Each row is a point on a tangle of strands that fork, close into loops and nearly touch. The rows are in no order.
(in the rows, 128 means zero)
Two points are linked if the straight distance between their rows is under 126. Some points are linked to none.
(884): [175 126 125 146 105  94 144 173  95 110 155 130  91  88  80 144 152 149
 149  96 110 145 140 196 156]
(645): [152 127 119 173 111  90 118  94  88  93 141 132 137 160  90 103 153 157
 125 156 142 120 124 182 154]
(102): [101 140 112  85 114 187 115 104 117 137 101 103 108 178 155 150 132 130
 164 154 158 147 100 142 119]
(461): [ 92 175  93 163 117 133 126 154 107 136  99 111 116 184 149  98 185 112
 115 168  96  58 114 139 117]
(931): [ 66 163  86 184  99 171 114 131 130 106  84 179 107 155 176 122 163 142
 136  95 155 106 133 133 138]
(368): [163 129 132 107 164 113  92 157 154 134  63  85  78  51 139 140 118  89
 151 100 116 109 139  61 124]
(231): [114 139 101 213  90 174  82 146 146  98  98 196 140 125 144 147 162 150
 112  82 164 151 141 133 168]
(888): [ 93  85 118 141  77 176 154 169 104 138 100 159 135 152 105 118 174 116
 155 136 120 128 127 227 124]
(49): [139 177 113 151 116 148 123 178 127 141 114 102 122 162 145 124 176 127
  86 138 108  99  82 149 113]
(1089): [141 138 116 123 215 111 153 107 146 128 168  90 107  42 121  79 113 134
  78 109 116 130 136  49 177]
(905): [166 145 134 170 141  99 138 154 140 107 149 117  64  75  92 128 161 126
 109  84 106 139 127 147 161]
(25): [127 161  88 130 103 139 134 201  58 131  95 121  83 152 100 124 190 146
 144 162  96 139 127 178 120]
(377): [170  94 154  99 147 117 144 122  79 133 205 123 169 133 105 111 107 171
 108 173 135 141 127 121 109]
(331): [120 124  78  73 131 170  97 121  74 131 141  99 152 142 101 147 140 122
 200 181 130 128 145 151 143]
(1058): [190  80 150  93 111 137 112 138 104 133 139 132 177 135 100 169 122 108
 163 150 143 147 122 174 116]
(988): [132 128 146  42 160 103 120  96 158 143 150 117 166 101 130 115  67 149
  83 136 169 119  87  92 145]
(284): [125 146 151 145 146 146 166  96 147 123 101 118  73 154 144 132 128 155
 123 131 113 153 133  67  72]
(230): [171 150 116  90 157 127  86 164 125 138 114  75 131 109 138 140 128 110
 143 146 137  90  94 105 134]
(803): [128 146 110 162 149 136  82 137 145 138 133 135 179 110 173 113 125 107
 110 114 108  74 127  61 129]
(785): [ 91 131 129  80 115 104 170 130 105 164 167  79  65 100 148 132  75 147
 134 131 111 167 154  95 101]
(307): [162 145 102 119 119 104 104 185 107 118 151 141 119  77 103 170 143 104
 175  88 102 106 149 151 161]
(488): [206  81 180  84 154 106 129 143  93 141 179 123 138  87  90 145 102 156
 123 153 131 135 133 108 103]
(358): [111 120 117 220  86 125 165 123 106 110 131 163 140 173 132  97 150 171
 105 122 111 157 156 145 114]
(570): [193 147 122 146 187 146  88 137 140  68  77  95  97 123 111 124 156 131
 126 145 141 130 109  80 127]
(413): [115 117 154  86 111  72 157  95 161 119 165 151 158 150 101 117  81 126
  86 164 143 133 102 180 152]
(598): [110 149 126  93 115 154 126 143 143 163 152 126 117 117 161 155 106 130
 121  80 118 162 111 104 115]
(73): [175  88 151 150 133 132 151 159 106 123 151 140 105 100 109 133 121 133
 149 112  81 169 168  78  79]
(681): [160  70 150 106  94 137 141 170 125 139 149 147 167 114 120 164 106 111
 159  87 129 188 130 166 111]
(845): [109 141  74 137 118 131  65 144 106  90  98 171 141 130 118 133 166  97
 191 117 153  83 149 182 185]
(1079): [139 109 147 131 155 127 107  93 171 131 124 183 137  60 116 119 105  98
 111  53 117 147 156  56 145]
(125): [ 93 143 148 138 139 133 137  97 202 147 112 188 137  98 151 126  99 110
  83  62 112 146 147  78 124]
(84): [130  95 147 106 119 115 172  94 108 124 178 115 174 176 101 102 101 156
 100 185 140 162 112 158 115]
(310): [119 171  79 102 107 152 121 180  80 137 122  92  81 127 121 134 172 152
 149 130 135 147 103 182 161]
(963): [ 86  76 132 171  98 116 200 125 111 122 147 137 171 179 138  97 132 133
 147 118 103 168 166 125  90]
(708): [117 133 100  41 150 154 101 122  72 167 168  76 141 114 136 148 115 122
 180 176 141 104 130  99 131]
(1045): [157 131 145 212  95 149 162 149 126 111 123 168 118 150 113 114 174 168
  76 106 106 168 134 159 110]
(466): [135 139 150 146 125 143 133  82 164  94  92 149 118 165 134 138 125 158
 105 117 173 155  95 156 126]
(165): [113 121 179 121  92 123 152 132 157 173 101 135 114 169 144 152 123  95
 105 144 117  99 103 166  84]
(1065): [138 107 181  92 137  81 121  77 139 144 117 117 145 149 117 131  93 104
 123 171 141  77 104 130 109]
(116): [104 176 104 130 137 151 145 148 149 119 103  75  29 103 145 132 148 161
 124  88 146 153 100 133 149]
(624): [117 179 107 113 119 130 140 147 102 149 125  52  83 153 136 124 160 146
 120 163 132 111  89 156 134]
(365): [125 145  96 136 142 127 101 112  99  89 118 128  93 145 136 125 136 135
 186 128 124 122 158  77 126]
(1086): [184 115 166 115 190 137 106 148 140 154 138 118 158  84 133 106 133 129
  77 135 114  76 109  52 104]
(422): [107 125 145 104 135  97 179 100 142 111 148 112  67 113 118 125  79 166
 128 120 135 189 138 114 128]
(759): [135 116 100 151  89 160  93 154 119  98 122 193 144 132 133 141 149 137
 160  79 153 166 133 171 158]
(343): [188 142 126 149 139 114 101 136  99  84 114 111 113 157  93 128 163 141
 133 165 129 113 115 130 118]
(124): [101 120 140  97 106  81 135 119 145 156 188 161 185 129 116 118  88  92
  94 138 110 106 119 175 155]
(332): [157 150 121 192 159 126  95 159 156  67  54 141  88 142 123 119 177 107
 127 125 114  95 133 103 119]
(929): [138 167 161 134 156 138 139  75 191 116  91 122 147 154 143 131 117 149
  68 133 175 131  72 125 119]
(344): [121 133 145 157 106  83 103 126 156 137 167 173 192 125 131 126 115  99
  78 110 132  87 110 173 161]
(180): [148 147 154 150 112 129 131 159 147 142 121 137 110 141 133 141 148 111
  98 114 101 109 101 144  99]
(605): [174 139 167 156 183 142 148 113 164 142 144 123 154 105 125 104 136 134
  25 142 115 110 103  73 115]
(618): [167 130 132 108 211 127 133 112 167 138 113  54 114  70 139  92  93 144
  89 133 141 109  95  80 153]
(437): [142 136 121  83 113 179 102 155 106 132  93 115 113 165 146 163 137 121
 161 154 135 161 113 108  88]
(171): [134 139 165 129 158 123 162  98 169 136 108 115  70 103 119 133 114 131
  89 109 116 155 126  80 107]
(689): [123 114 137  41 153 136 125 111  83 173 191  92 151 128 135 127  95 150
 128 186 147 115 115 100 117]
(937): [ 80  93 154  59  90 132 154 136 133 200 134 117 141 125 148 162  79  89
 135 142 114 148 142 148  96]
(313): [118 111 146  88 138  94 126  64 119 122 111  80  96 150 116 138 100 124
 162 179 164 114 124 148 137]
(688): [ 85  75 103 151  86 167 172 172  80 125 100 134 165 163 114  98 195 135
 170 132 114 173 144 190 114]
(589): [142 158 159 127 193 144 160  81 200 137  98 127 162 107 138 103 106 145
  36 141 149 126  99  71 118]
(664): [127  95 127 128 105 113 152 117  85  98  94 103  68 152 105 134 142 138
 207 165 139 144 162 172 125]
(87): [ 76 155 128  87 113 107 138  98 199 123 144 177 160 117 150 122  73 132
  80  98 152 148 109 137 167]
(795): [128 122  99 155 103 127 116 123  73 140 168 148 184 159 109 113 157 121
 138 162 102 113 149 165 140]
(918): [125 131 131 208 105 138  95 101 141 123 137 176 192 149 143 141 128 144
  85 137 148 123 140  97 127]
(725): [ 97 151 151 114 140  96 148 101 232 122  97 180 129  85 130 119  90 114
  69  77 138 135 116 118 160]
(766): [130 124 163  99 139  85 103 112 162 162  83 116 134 110 146 130  95  83
 138 109 122  60 117  88 113]
(480): [112 167 112 138 179 111 167 113 141 123 188  88  88  86 122  89 116 160
  65 121 107 135 131  71 147]
(86): [176  93 150 111 114 165 109 147 104 118 106 153 167 174 122 155 134 108
 157 166 126 142 121 118  75]
(253): [126  70 124 148  93 143 171 163  91 130 136 131 190 169 118 120 165 118
 166 126 100 169 152 148  89]
(261): [ 84 154 122 147 119 126 132 117 123 154 125 128 129 183 166 113 146  99
 127 151  91  62 130 111  94]
(917): [ 81 145 115 120 106 163 162 103 126 128 111 127  89 171 145 127 135 170
 124 125 171 154  93 193 137]
(96): [175 131 114 129 151 100  83 164 119 104 145 159 132  60 108 158 130  97
 179  78  96 105 167  88 145]
(720): [117 107 118 165 107 141 110  93  96 130 169 161 206 174 137 116 118 137
 116 162 137 124 149 109 119]
(420): [ 80 149  92 155 119 148  97  96 128 101 110 158 121 153 170 129 132 141
 164  99 144 127 155  93 135]
(584): [117 138 167  66 130 158 163 108 155 172 131 132 146 151 150 137  82 154
  81 145 141 161  92  87  70]
(407): [178 135 117 113 186 122 116 164 153 146 106  49  83  29 136 123 110 110
 122 105 107 119 127  78 158]
(772): [114  96 112 145 117 131 155 105  88  95 101 123  99 184 128 115 138 138
 211 151 115 151 173 105  92]
(1091): [ 66 113 153  83  87 108 150 136 137 182 110 122  80 114 161 159  90  91
 151 109 121 123 153 146 104]
(728): [122 119 130 133 107 160 182 147 106 136 122  97  73 155 144 133 129 166
 147 126 109 201 145 105  70]
(667): [194 102 172 105 178 108 101 132 108 130 148 135 141  87 106 124 129 138
 129 139 125  88 139  64 104]
(987): [ 94 134 151  99 117  83 120 141 152 170  92  96  84  99 158 148 103  79
 147 111 125  72 131 132 126]
(80): [124 165 115 113 150 111 142 105 106 128 180  75 111 139 126 104 119 165
 101 148 134 124 103 113 137]
(399): [100 104 109 122 104 126 138 160  83 121  92 116  83 121  83 142 162 113
 202 169 123 109 179 206 137]
(107): [ 73 156 109  69 114 137 158  96 161 138 173 141 153 148 152 119  76 155
  90 130 150 171 100 134 144]
(591): [116  92 129 139  83 129 147 181 104 145 126 163 118 119 104 140 156  96
 173 118 108 102 152 220 135]
(350): [140 138 120 192 152  74  99 133 169 120 159 122 192  88 133  99 109 112
  66 117 129  67 120 123 180]
(826): [125 119 159 103 123 140 173  89 134 139 138 121 146 186 131 129  94 156
  97 170 143 164 101 127  83]
(920): [146 134 125 176 125  94 109  91 139  78 157 148 137 118 102 120 123 154
 103 105 166 136 123 163 181]
(241): [130 151 125 167 144 101 127 118 160  85 129 117  91 104 119 112 139 146
 107  85 154 116 105 171 181]
(260): [ 86 104 147 136 102 115 144 119 120 155 115 132 105 173 134 130 137  79
 163 167  89  80 157 149  85]
(682): [ 70 104  68 103 112 191 101 115  90 134 122 121 164 156 101 118 158 132
 202 165 111 143 161 185 141]
(952): [104  60 155  86  87 118 174 161 134 164 141 122 158 117 125 153  95  93
 160 118 124 182 150 181 111]
(212): [ 84 117 110 104  97 133 180 151  88 168 160  84  91 135 143 129 115 136
 161 136 101 170 156 137 100]
(33): [176 120 129 131 172 120  82 135 147 124 163 151 169  42 117 124 122 102
 113  70 124 115 132  83 171]
(1024): [ 90 157  82 111 139 140  85 110 145 107 105 116 123 129 171 130 125 123
 171  89 168 114 109 137 180]
(273): [129 126  79 106 109 161  86 172  92 104 104 174 146 139 105 160 158 101
 200 120 131 132 152 184 153]
(449): [152 133 146 222 152 139 109 113 175  92  78 170 121 119 133 128 169  95
  96 110 110 111 151  76 121]
(355): [139 120 156 230 125 112 115  81 143 102 123 176 153 144 129 120 136 134
  94 141 124 110 166  69 108]
(60): [156 134 106 166 145 104  60 111 134  91 155 149 175  79 120 131 119 125
 138  86 154 113 136 122 191]
(119): [126 143  80 133 131 134  51 132 130 105 119 146 180 122 151 139 138  96
 166 104 156  89 122 135 184]

How many points has the smallest loop of links through each point below? Write 0 if it is on no loop.
(918) | 9
(212) | 6
(119) | 8
(605) | 0

A tip is a point with one link. Name the tips that can be reached along the links from each point below, in the order of the rows.
(591) | (1045), (107)
(461) | (368), (25)
(952) | (313), (584), (350), (682)
